Each row is a point on a landscape with many valleys, with its height.
A ball rolls from a point to the lowest of its 2 nearest points, and stops where none of them is lower. Distance is the straight distance between rows; heights are no part of it.
q_977: [-29   4   8  10   0 -11  -3  11  16  19  -6  -4   2  15   9  14   2 -17
 -20   1 -21  -2]  h=43.0
q_657: [ 10 -18 -15 -24  12  10   4 -10 -13  -6 -10   5   4  -6  -8 -26 -10  -1
   3  20  14   2]  h=63.3
q_70: [ -6  -9   9  21  -7  -4  -6  -8  -5  11  14  -6   3   2 -17 -10   3  -6
   6 -18 -19   2]  h=29.8
q_548: [  7   4   1  17  -6 -17  -6  19  16  -9   4   8  -7  12   7 -15 -25 -12
  -2   4  -3   6]  h=23.0
q_449: [  4   6   5  10   8   6 -20 -20 -17  -9  28   8  -3 -22 -13 -13 -12   7
  -7   2  18 -15]  h=53.7
q_291: [-12 -16   4 -25  -4  13   4 -33  -2   7  -2  16   0  -4   5  -7  17  17
  -1  20  16   7]  h=50.6
q_11: [ -1   7  11  17   1   7  -2  -6   5  25  15  -7  -3   9   0   4  -9  -1
  -1 -31  -8 -24]  h=43.8
q_55: [ -7   6  22  17   2   2  14 -19  -3   1  -3  23  10   3  -2 -12  25   1
  -3  21   1  10]  h=29.3
q_269: [ -2  -1   3  22  -5 -14  -9  21   8   4   7  -7 -11  16  -5  -6 -28 -15
  -9 -14 -16  -5]  h=17.3
q_356: [-13  -9 -14 -28   1  11   2 -22   1   8  -3  16   4 -11   6  -3   8  20
  -5  37  27  -8]  h=54.4
q_983: [-22   0  -8  10  -2 -20  12  -2   2 -15 -18  -6  -6  -2   7  27  15   0
 -30   4 -28   6]  h=22.2
q_120: [ 21  -4 -13 -10  30   4  25   5  -9  -1 -30  12   6   7 -28  -1   8  -5
  -2  11   2   4]  h=58.9
q_157: [  9 -12 -13 -24  32  20  12  -9 -15   4 -25  12   0   0 -15 -14   5  -3
  -1  19   9   4]  h=61.9
q_922: [  9 -14 -14 -13  -2 -23   8  15  21 -21  -9   3 -13  10   9   1 -12   4
   3  -6   5  18]  h=35.3
q_180: [  7  -8 -14  -3 -20  -2  -8  -4   8   1  15   7   1   1 -15  -1 -16   8
  12 -16  -1  -8]  h=36.9
q_879: [-11   2  24  -2   9   8 -20  -9   8  24  15  -5   1  -8  -5  -3 -11 -21
  -6  -9   7   0]  h=39.7
q_623: [ 10 -17 -14 -22   1  -8  13  13   7 -19 -16  12 -12  20 -12  -9 -10   4
   3   4   4  23]  h=30.3
q_721: [ -6 -15  26 -17  10  -3  -4 -20   7   3 -12   6   0  -2  26   0  16   6
  -4   0   0  12]  h=25.3
q_835: [ -1  10   5  12  -8  12  -1 -18 -19   3  25 -18  -1 -13  -9  -5  23  -7
  13  -8   2  -3]  h=46.2
q_397: [  4  -6  -9 -37  -3  25 -16  10 -10  -5  -2 -10  -7  -7   6   3  -8   7
  14   4  12  11]  h=79.0
q_558: [ 10  17  -3  19  -1   0 -14  -2  10  15  19  11  -8  -5  -5   1 -31  -2
  -8 -15  18 -35]  h=49.2
q_635: [  0 -11  -9 -12  -3   0  11  13  -6 -16 -11   8   3  18 -21  -1   4   4
   3   3 -15  16]  h=24.1
q_485: [-11  10  27  14   3  13 -11   6 -10  20  16 -19  -9   7 -18   3  -5 -18
 -15 -27  -7  -5]  h=16.8
q_924: [ 12   4 -10 -22 -16  14 -23   7  -7  -8   6  -9  -6 -16  -7   2 -16   7
  10  -2  16   2]  h=76.9
q_46: [ -2 -16 -11 -16  -7   7   1 -15   5  -2   9  15   9   2 -15   0   4  11
  15  -9   0   3]  h=41.6
q_72: [  7   7 -13  12  -2  -6 -11  -3  21   7  16  18   0 -12  10   1 -31   7
   3   1  24 -26]  h=51.6
q_791: [  9  11  14  12  -2  12 -17 -13 -18  -5  22  -4  -3 -16 -12  -5   3   1
   0 -17   4  -6]  h=50.4
q_427: [  6  -8  -7  -1  13   4  -8 -18 -13 -12  19   7   3 -20  -2 -21 -17   9
   3  17  21 -10]  h=56.8
q_22: [ 19   4 -18  23 -10 -21  11  10  -3  -4   1 -16  -7   8  -4 -19 -17  -4
   3  -9 -11 -15]  h=15.6
q_611: [ 17   7 -23  -4   2  -7  22   5   8 -13  -9  16  12   3  -4 -12  -1  -2
   1  18   7 -12]  h=50.7
q_807: [ -1   6  20  13  -1   1 -26  12  -5   4  11  -6 -11   4 -18  -5 -22 -15
 -13 -19  -8  -1]  h=11.2
q_61: [ -8  18   6  19 -12  -1  -7  -2  -7  18   9 -29  -8  -1  13   4  13  -7
  -1 -11 -15 -14]  h=56.9
q_378: [ -5 -15  18 -16   8   5 -14 -25   6  14   0   3  -2 -14  34  -6   4   5
   1   4  12  -1]  h=19.3
q_961: [-12   8  26  15   4   1  -2   1   4   4  -3  18  10  10  10 -10   9 -10
  -8  14 -12   8]  h=23.4
q_596: [ 10  -3 -21 -20   5  15  -4  -3  -8 -10  13   7  -2  -9  -7 -16 -18   8
   7  17  25  -8]  h=59.9
q_622: [ 15 -12 -13  18   8 -10  22  27 -10 -24 -18   0   5  12 -11  -9  -1   0
   3   8  -2  20]  h=21.9
q_582: [ 18 -16 -11   9   9   5  16   7 -14 -14  -7  10  11   5 -19 -21  -7   4
  14   9   7  12]  h=28.1
q_234: [  8   6 -10 -14   8   1  28  -2  -6   4 -19   9   8   9 -34   8  19   0
  -7   9 -10  -1]  h=55.3
q_312: [  5   3   3   2   7   5   3  -8 -12  -6  11  -9  12 -15   3  -7  18  -5
  13  -1  -2   1]  h=41.3
q_636: [ 11  15  -8 -15   2  22  -4   6  -7 -12  11  -2   6 -14  23   2  -2  10
  12  12  19  -9]  h=70.2
q_111: [-14   1  14 -12  -3   2 -18 -16  19  23  -6   3   3 -19  29   8   9  -3
   6  10  20   1]  h=13.2
q_618: [ -9   6   9   1  -7  -2 -25  -1  15  25   7  -4   4 -15   4   7 -10 -14
   0  -6   3  -9]  h=42.8
q_54: [  3   9 -21 -22   0  11  16   4  -1   4 -12   4   9   7 -11   9  17  -2
   3   6  -5  -6]  h=51.2
q_999: [  7   7 -16  -8   6   8  12  -3  -6  -7   1   5  16  -7  -3  -9  10  -2
   8  15   3  -9]  h=46.5
q_166: [  9  -7 -18   5  -4 -28   7  15  14 -14  -3  -8  -8   8   7   8 -10  -1
   3 -16 -10  -1]  h=39.6
q_410: [ -6 -10   9  20   6 -13  10   2  -5  -6 -12   3   9   5  -5   3  18   0
  -3  -2 -21  13]  h=29.5
q_402: [  1   5  -5  -9  -3  -1  -7  18  -3 -17   0 -17   2  -6  21  14   5   0
   5   0 -10   7]  h=64.4
q_334: [  2   6   0   8 -10  10  -6 -10   4   9  23   0   1  -4   6  11   3  12
  14 -27   1 -15]  h=39.8
q_68: [ -1 -19   3 -30  -2   7   0 -15   0  -3  -9  12   4   5  -2  -6   8  14
   5   6   1  14]  h=46.3
q_450: [-11   6  -3 -28 -13   0   7 -10   9   7 -13 -11   1  -9   1  22  37  -5
   5  11   7  11]  h=14.3
q_52: [-11   2   1 -24 -13  10  -4 -14  11  12  -7  -1   3 -19  18  16  24   6
  15  12  22   7]  h=6.3
q_76: [-13   8   8   0   7 -13  24  -2  -9 -19 -16  -7  -5  -4  -7  31  25   8
 -26  11 -18  21]  h=15.7
q_669: [-12  -7   8  34   8 -18  18   5  -2  -4 -20   4   0  18   0  14  10   6
 -21  -5 -30   4]  h=34.5
q_159: [ 10  20   9  15   0   8  -7   2   2  24  10  -4 -10   9  -8   6 -24   0
 -15 -30   9 -38]  h=46.8
q_827: [ 15   8   0  10 -11 -10 -12  12  21  -2  15  14 -16   5   5 -13 -35  -2
   2  -9  19  -1]  h=27.9
q_302: [  3  -1   3   8  12 -15  27  13 -14 -22 -26   1   2   1 -17  21  10  11
 -24  14 -17  19]  h=9.4
q_584: [ 14  -3  -4   9  13 -14  22  17 -14 -19 -29   5  12   3 -14  -2   8   0
 -10  22  -7  14]  h=16.0
q_311: [-15   9  14   8  -8   7  13 -28   5  -1   9  15  -3   6   5   0  35  -6
   9  18  16   9]  h=34.6
q_196: [ -7  14  -9   3 -15  -4   0  11  -2   2   1 -26   2  -5  22  18  20  -1
   4  -3 -15  -8]  h=61.0
q_194: [  8   8  -1 -10 -20  11 -27   6  -1  -2   6   6  -8 -22  12   4 -26  15
   8   6  26  -4]  h=74.9
q_395: [  4  -2  -4  -7  -7  -9 -13  -2  26   9  -5  21   4  -9  22  -3 -24   5
   2  14  20 -10]  h=54.2
q_221: [-27  -3   6  10   3 -18  11  -9   8  -3  -9 -14 -10   1   9  28  33  -7
 -16  -7 -19  11]  h=28.0
q_975: [  2   3 -14 -24  -6  26 -14   1  -9  -1   5   1  -3 -21  23   2 -14  19
  12  21  31 -10]  h=72.6
q_530: [-11  -2   4 -16 -12  15  -3  -3  -4  -4   8  -5   2   2   2   6  23   4
  16  -1  -3  19]  h=23.9
q_554: [  0  21   8  18  -2  -6 -14   3 -12  19   1 -35 -12   0   4   3  -6  -7
 -17 -20 -14 -26]  h=53.3
q_315: [  2 -15  14  -6  10  -6  -6  -2   9  -9  -4   9   3   6  13   5   0   8
   7 -12  -8  11]  h=31.5
q_401: [  4  -5  -7  24 -11 -10   6  -3  -6   6   4  -7   5  11 -10 -15  -3   3
   6 -11 -23 -13]  h=23.7
q_467: [ 14  -8 -33  -4   3 -17  21  21  -1 -13  -8 -24 -10   7  -9   0  -6  -6
   5 -12  -8  -2]  h=33.6
q_693: [-19  -2  26  21  15   3  -5  18  -1   1   2   2   3  17   8  -2  -4 -14
  -8  -3 -18  12]  h=17.5
q_784: [  9 -17   7   6   2   7  -6  -4 -14 -13   9   9   3  -1  -9 -22 -14   7
  12  -1   2  13]  h=33.8
q_429: [-13   1   5   4   2 -12 -20  14  17  14  -1  -9   2  -2  10  10 -13 -20
  -8  -6 -12  -5]  h=45.9
q_545: [ -2   0  -9 -19  -7  -4  -4 -14  14   4 -12  25  12 -12  13  -2  -2  13
  -6  29  18 -10]  h=57.2
q_110: [ 10  -7  11   4   8   5  -4  -6   2  -7  15   6   4  -1  11   4  -3   9
  16 -26  -2  -2]  h=35.9
q_488: [ -2 -10  16   3   5  -2  14  -3 -16 -10 -20   5  11   4 -16   1  26   9
  -6  13  -7  28]  h=23.1
q_579: [-15  -1   4  25  10 -17   9  14   8   6 -11  -3  -1  22   9   6  -6 -10
 -18  -6 -28  -9]  h=38.9
q_911: [ 11  -5 -13  -7 -18  -3  -6   8  16 -10  11  12  -9   5   1  -9 -27   8
  13  -4  16   5]  h=32.1
q_260: [-20   0  23  16  13   6  -2  14  -3  13  13 -16  -4  11  -1   8  -9 -17
 -11 -21 -18   2]  h=11.8
q_965: [ 17  -2 -26   3  15  -6  30  27  -9 -16 -18  -9  -3  14 -12  -1   2  -7
   4   0  -6   3]  h=27.6
q_456: [ 15  14 -18 -18   1  14   2  25  -4 -13  -1 -10   4  -1  15   8  -1  -1
  12   5   6  -5]  h=67.5
q_49: [-10  -6  24  14  11  -1 -10  -9  -2  10  11  -7   4  -6  -3  -9   8 -16
   4  -8  -7  12]  h=35.1
q_550: [-18   7  15   1 -16  10  -9 -15   9   7  13   3  -3   2  12   4  25  -7
  14   5   7  15]  h=29.9
q_271: [-12  -4   5 -19  -3   6   8   1  -9 -11 -11  -1   2   7 -14   6  27   4
  -1   9 -13  27]  h=16.3
q_124: [ 17  12 -21  18 -21 -11   3  -2   4  10   8  -8  -8  10   1 -12 -21  10
   5 -11  -4 -31]  h=23.3
q_369: [ -6  22  13   5  -2   4 -11   4  -3  37  -1 -31  -8  -3  -8   8 -13 -15
 -22 -21   3 -31]  h=50.2

Where does a ball stop that starts at each point below?
q_194 => q_52
q_166 => q_302
q_397 => q_52
q_977 => q_271
q_61 => q_52
q_429 => q_22
q_68 => q_807
q_657 => q_312
q_395 => q_52

Call two points neighbours if one is among the 2 nearest of the other. Go from one point of each pair to the other, from neighbour to neighbour, staying as low as possible. Name the highest point that can't be avoided.
q_52 and q_22 => q_429
q_271 and q_807 => q_311
q_271 and q_52 => q_530
q_260 and q_807 => q_485

For each start below, name every point that the ball comes to, in order.
q_924 => q_194, q_975, q_636, q_456, q_402, q_196, q_61, q_554, q_369, q_159, q_11, q_334, q_110, q_315, q_721, q_378, q_111, q_52
q_356 => q_291, q_68, q_46, q_180, q_911, q_827, q_548, q_269, q_807
q_545 => q_395, q_72, q_558, q_159, q_11, q_334, q_110, q_315, q_721, q_378, q_111, q_52
